A landscape with many peaks, sampled at points; each row gives a point and its height.
A climber steps from a point to the highest of its 4 nearest points, and stops where none of them is higher. Distance is the straight distance between rows; heights are no part of it.
Tumer: [ 47 -22 -21 -34 -71 -22 -12 -54 -16  14  -2  24 -26  32 -47  55   5  -9
   7  12   9]  (h 232)
gunan: [ 20 -10  24  -4   1  18  14 -32  -4  32 -11  15 -42  -6   6  31  26 -46
 -16  16 -31]  (h 471)
geto: [-14 -15 -12   0  36  24 -17  33   7  -6  46  -7   4 -13 -28 -11 -36   5
  16  28  19]  (h 339)
lofe: [-14 -34  -5  23  42  13 -15  38 -23  19  35 -20  35 -26   3 -28 -21  21
  26  32  31]  (h 329)
Mut: [  5  20  42 -69 -47 -51  44 -31  11  22 -57   4 -49  30  -2  22 -15  33
   6   2 -19]  (h 633)
Rul: [ 49   9 -28  17 -32  28  -1   9   0  17  -1  40 -63   8  -9  44   7 -63
   7 -13 -49]  (h 535)
gelod: [-16 -54 -35  20  55  45 -56  42 -21   5  17  -7  24 -40  27 -32  23 -18
 -16 -25   8]  (h 143)
Tipa: [ 71  -7 -42  18 -29   3   0  42   8 -32  27  55 -53  14 -10  36   4 -55
  17 -37 -10]  (h 695)
zan: [ 55 -37 -20 -26 -77 -12 -10 -63 -27   0   6  22 -24  27 -40  48   4 -24
 -10   4   7]  (h 240)
puna: [  9  17  -6  -7   8  27  -1  -4  31  18  28  58 -15  -9  11  39  33 -14
  11 -19   0]  (h 613)
zil: [-24 -33  13  40  42   7 -20  42 -24  25  37 -13  47 -39  20 -42  -9  23
  27  24  51]  (h 642)
Gol: [-88  41  37  45 -26   4  23 -18  -5 -15 -45 -45  92 -19  29  -6   5  85
   0  30 -13]  (h 29)
Pivif: [-25 -50 -26  11  38  21 -32  37   0  -1  40 -11   7 -26 -10 -30 -26  -3
  16  34   0]  (h 431)
vuva: [ -4 -45 -29  37  22   7 -43  46   4  -7  16  41 -15   0  12 -55  70 -55
  10  11 -21]  (h 432)
duda: [-30  40 -23 -34 -57 -34  18 -35  11   0 -41 -14  25   5 -12 -25 -39  71
 -20 -21  12]  (h 589)
zof: [  8  16  -2 -16  20  14  -1 -15  27  22  19  50 -16 -12  23  32  28  -8
   5 -13 -17]  (h 533)
bobi: [ 44 -53 -11  12  -5  -2 -14  68   5 -43  14  36 -40   6 -13 -27  36 -73
 -18  22  -4]  (h 508)
noz: [-19   5   1   5  45  22  -6  44   7   8  42 -21  13  -8 -22 -17 -46  11
  23  36  33]  (h 303)
miz: [-13 -53 -46  31  40  26 -68  29  10  -7  22  35  -4 -14  20 -40  42 -38
  -1  -5 -12]  (h 565)
zalet: [-43  47  31  18  56  -9   1  62  -2   2  25 -26  44  -6   8 -37 -21  36
  10  33  35]  (h 534)
Lav: [-35  -9  21  41  41 -18 -13  51 -19  17  34 -17  54 -33  11 -46 -11  35
  31  30  53]  (h 554)
fumu: [-35  21  33  47  -2 -10  27 -12 -27 -10 -52 -50  55 -10  39 -10 -20  46
  20  -2 -23]  (h 282)
Vid: [ 14   9  10  -1   6  25  -1   9  22  28   9  56 -22  -1   9  44  33 -10
  14  -7 -31]  (h 578)
Mened: [ -7  28 -18 -16  44  24  -9  18  23   1  34 -11  17  -4   5   4 -50   9
   6   1  24]  (h 328)
sukom: [ 64 -16 -59  24 -28 -16   0  31  14 -31  34  63 -63  19 -23  32   2 -64
  22 -39 -24]  (h 514)
zufi: [  4 -30  -5   0  19  14   5  35  38 -38  54  43 -16  -9 -39   9  27 -17
  -5  16   1]  (h 658)
fome: [ 17  21  31 -73 -42 -46  33 -17  -3  34 -52   7 -45  53 -13  28 -17  24
  17   7 -19]  (h 394)
rur: [-29  26   4  17 -24 -10  23 -31 -22 -19 -34 -73  31   5 -18 -28 -33  35
  -8   3 -14]  (h 569)
big: [ -6  19  10 -55 -43 -53  33 -32  15  28 -49  14 -14  36  -6  -1   2  59
   9 -15   0]  (h 237)
kov: [ 45 -36  20 -23 -47  -1  14 -48 -30  -2  -2  -9 -13  20 -27  32  24 -23
 -13   9  14]  (h 782)
ger: [-14 -37 -16  21  69  52 -39  52 -21  14  18 -19  31 -42  33 -27  34  -8
 -20 -32  28]  (h 213)
reda: [  4  15   2 -38 -30 -40  25 -59   4  -2 -18 -16  19  31 -33  -4  24  40
  -2 -23  12]  (h 595)
zoti: [-59  32  39  52   4 -10  23 -18 -22 -26 -39 -40  75 -26  63   7  -1  67
  13 -10  -5]  (h 301)
paru: [-58  39  44  34  30 -18  14   1   5 -38 -33 -24  66 -33  76  -7 -16  54
 -14 -23   8]  (h 419)
ziz: [-24 -53 -10   9  24  10 -24  37  25 -20  46  23 -14 -19 -21 -33  13 -20
  -1  41 -10]  (h 553)
fisoz: [ 27  26  18 -66 -58 -48  11 -40 -10  32 -37  13 -73  64 -20  44 -34  -3
   4  26 -22]  (h 346)
rono: [-34  36  19  33 -28   2  24 -13 -21 -12 -48 -70  59   2  -5 -19 -24  53
   3   5 -17]  (h 531)
bope: [ 27 -13   5   6 -19  35   6 -25 -12  27 -18  12 -49   6  -5  28  14 -72
 -25  15 -34]  (h 652)
dazar: [-25  22   7  17  -9 -14  13 -51 -11 -16 -28 -67  17   4 -20 -18 -36  26
  -1   6 -16]  (h 579)
Mav: [-23  13  25  24  47  -3   4  51  -6  20  33 -17  47 -14   0 -24 -21  36
  23  35  42]  (h 506)
Bupip: [-35 -18   2  35  87  52 -28  67 -23  18  20 -25  29 -50  32 -27  31 -14
 -35 -21  34]  (h 345)
netun: [ 34 -10  -4   1   1  31   8  37  22 -17  29  62 -18   0 -14  40  32 -27
   7 -19   1]  (h 725)
tufu: [ 44  -2 -25  18 -35  17   2 -12   4  11   0  37 -81   7 -22  26   9 -82
 -31  -4 -45]  (h 632)
bazes: [ 50   1  -2 -47 -56 -21   4 -38  -9  32 -15   8 -17  52 -37  42   5   9
  16   1  18]  (h 467)
Geve: [ 65 -51 -37  12  -5  -6   1  48   2 -59  18  39 -58  19 -25 -15  10 -80
  -7  -2   4]  (h 521)
zeguz: [-20 -67 -30  26  23  18 -43  30  15 -12  22  31 -14 -17   2 -46  38 -29
   1  26 -15]  (h 631)
bem: [ 35  15  14 -53 -56 -40   7 -22  -9  38 -30  19 -20  60 -20  34   3  28
  27   3   0]  (h 457)
zul: [ 53   9 -23   6 -17  25   0  37   5   4   8  60 -33   7  -4  47  24 -41
  15 -25 -29]  (h 550)
Lef: [-31  40  -8 -21 -42   0  12 -30   3 -20 -43 -54  36  15 -22 -29 -39  56
 -28 -11   8]  (h 599)
dum: [ -6  32 -19 -22  37  22 -11 -16  23  11  35  23  -1 -12  16  11 -31   4
   2 -15  10]  (h 296)
vubar: [  0  24  -2 -51 -45 -50  20 -38  20  18 -38   0   4  32 -17  -5   5  62
   9 -23  11]  (h 549)
zik: [-41  29  -9 -47 -53 -50  31 -39  25  14 -54   4   4   8  17 -25 -27  72
  -2 -20   0]  (h 573)
suz: [-17  57  30  -6  52   6   3  40   3  -1  17 -22  25  -6  27 -12 -47  16
  -6  -8  29]  (h 512)
sagal: [-28  31  -9 -14 -32 -16  20 -49   2 -18 -25 -54  28  12 -36 -25 -26  40
 -19 -13   3]  (h 608)
rig: [ -3  30   8 -15  50  24 -10  38   3   4  34 -19  28 -11 -11  -9 -46  12
   4   8  31]  (h 402)
Gur: [-15   0  14   0  18 -18  -3 -58   9  30   2 -21 -21  -7  23   0  12 -18
  13  17 -27]  (h 481)
kun: [-15 -60  -8  26  10   8 -24  37  24 -30  31  37 -22  -8  -7 -37  43 -37
   2  30  -9]  (h 445)
Gub: [-12  13  15  23  23 -13  12 -26 -22   5 -27 -50  27  -8  49   4 -39   8
  22  -6 -14]  (h 517)
dubu: [ 28 -15  28 -27 -29 -27  24 -55 -17  -5   3 -21   0  21 -30  25  30  -7
 -11  10  17]  (h 664)
tul: [-10 -63 -20  23  44  31 -42  46 -24  14  18 -11  24 -48  22 -35  17  -1
  10   3  25]  (h 30)
mev: [-38  58  47   2  53   0  12  31  10 -17 -12 -23  34   1  56 -24 -29  27
 -13 -16  28]  (h 522)
dakab: [ 18  21  38 -79 -49 -35  38 -47  -5  -6 -50  -9 -82  41  -8  52 -42  13
 -12  -3 -42]  (h 315)
tabom: [-18 -63 -25  15  24  10 -40  36   7  -2  38  -4   4 -29  -4 -39   3  -4
  16  35  -6]  (h 491)
dag: [-12  18  -3 -20  40  -1  -9 -38  24  30  14  13  -3  -9  48  15   1 -19
  16 -10  -5]  (h 356)
zab: [-45  74  46   9  56 -10  12  52   7  -6  12 -22  40 -10  22 -35 -37  39
 -12  20  32]  (h 532)
gimub: [ -9 -10  29  -7  -3 -29  30 -73  -3  -4  -7 -32  -9  10 -19  -6  26  -8
 -12  21  -5]  (h 413)
nek: [ 12   7  -5  -6  18  26  -1  19  34 -13  45  55 -14  -8  -8  27  31  -5
   9 -13   9]  (h 606)
besus: [-11 -39 -51  26  55  43 -74  42 -17  -6  16  13  18 -19  32 -29  39 -37
 -12 -31   3]  (h 502)
Mizuz: [ -2  35   5 -20  41  -3 -14  -8  -1  14   1 -27  18 -13  56  -1 -40  10
  15 -29  12]  (h 382)
Dus: [ 56 -39   5 -12 -40   6   4 -56 -28  -6  -4  -1 -33  12 -21  43  21 -45
 -37   3   8]  (h 260)
Saful: [ 36  -5  -2   5 -35  35   3  -5  -8  20 -20  35 -59   1   0  41  15 -61
 -16  -2 -42]  (h 776)
Sapi: [-13  13 -23 -22  38  20 -17  11  34  -5  53  20   9 -10 -14   9 -18   0
  -2  -6  13]  (h 318)
mil: [-21  44  -3 -26 -49  -1  21 -19   4  -5 -60 -41  46   0  -7 -22 -44  64
 -27 -10  18]  (h 630)
lano: [ 30  10   4  10  -2  27  10   0   7  38   1  35 -33   2   8  40  35 -37
   6  -1 -41]  (h 634)
gad: [-26  45  11   0 -45  12  28 -13 -17  -9 -58 -55  55  -4 -27 -27 -36  67
 -32  -1   9]  (h 603)
tirel: [-21   1   3  12  -9 -33  19 -69  -4 -16 -11 -52  16   2 -21 -19 -14  15
  -3   4 -18]  (h 567)
Nep: [ 31 -39   6   7   2  11   5  63  20 -51  34  55 -28   0 -32   2  29 -33
 -15   3  10]  (h 499)
Fogo: [-18   6   7  20  22 -22   0 -61  -6  11 -11 -50   7   0  17  -8 -13  -8
  14   2 -23]  (h 552)
daduv: [-59  46  29  30 -25   7  33  -1 -21   0 -54 -57  77 -20   5 -17   3  77
 -19  29  11]  (h 62)
nale: [-49  45  17  28 -40  13  25  -1 -24 -12 -61 -61  66 -10 -14 -15 -21  70
 -14  21  -6]  (h 421)
Piboz: [-38   5   1  45 106  59 -22  92 -20  -4  39 -15  11 -38   5 -27  27 -23
 -21 -20   0]  (h 336)
misup: [ 17 -55  -5  21  11  -2 -17  59  13 -28  11  38 -30  14  -4 -44  53 -68
 -13  21  -5]  (h 494)
Mizis: [ 24 -20  20  -5 -12  18  14 -28 -14  19 -14  -5 -45  -2   3  35  21 -55
 -21  22 -24]  (h 442)
sul: [-14  25 -10 -23 -31 -37  19 -53  16 -11 -27 -29  32  23 -35 -24  -8  43
 -12 -17  12]  (h 635)
Gusad: [-17  25  37  23  21 -18  10   2 -14 -19 -36 -44  46 -17  76  -5 -29  30
  15 -28   3]  (h 306)
Napu: [ 73 -17 -60  16 -26 -25  -9  26  20 -41  36  57 -71  24 -12  14   4 -73
  16 -36  -8]  (h 498)
fimaf: [ -9  23  -3 -12  42  -7 -19 -41  10  22   2   4   7 -13  38   5 -26   2
  15 -14   3]  (h 370)
Bofu: [-23  31 -16 -41 -55 -44  17 -41  23   7 -32   1  12  25 -12 -24 -27  61
   5 -24  13]  (h 781)
bogad: [ 47  17 -48  31 -37  10  -6  16  13  11  11  60 -87  29 -23  30   3 -62
  10 -23 -55]  (h 266)
Mim: [-17  16  23  12  19 -17  12 -12 -10   4 -35 -40  32 -10  70   6 -35  11
  16 -21  -5]  (h 455)
figu: [ 51 -25 -15  15  -9   4  -5  57  11 -55  34  52 -25   9 -22  27  22 -42
  -3 -26   0]  (h 600)
merus: [ 38   4  17 -39 -37 -33  24 -42 -16  14  -7  -6  11  33 -36  16  24  19
   9 -10  25]  (h 516)
teren: [ 47 -43 -22 -11 -63  -5 -11 -64 -20 -12   2  17 -36  10 -29  45  11 -44
 -37  -3   0]  (h 224)
fal: [ 14   0  19  -8  16   3   5 -32  12  40   3  25 -28  -9  24  23  33 -33
   5  17 -28]  (h 636)
gotut: [-22 -54   6  35  58  19 -28  37 -31  18  27 -20  42 -58  43 -35  19   5
   2  -5  46]  (h 433)
dal: [-10 -23 -14  -1  22  16 -17  23  31 -27  52  30 -12  -8 -35   3   9  -7
  -2  22   9]  (h 507)
fizub: [ 49 -23  -1 -39 -61 -16  -5 -41 -27  11  -4   5  -9  33 -34  39   9  -5
   3   5   5]  (h 399)

Call two points neighbours if one is among the 4 nearest of the other. Go from one point of each pair to the other, from neighbour to neighbour, staying as high as possible. Name the lowest point that can't be avoided.
netun and kov | Gur
zufi and Tipa | figu
zil and mil | Mizuz
Saful and netun | Vid
Bofu and mil | sagal
kov and mil | merus
fal and Saful | lano
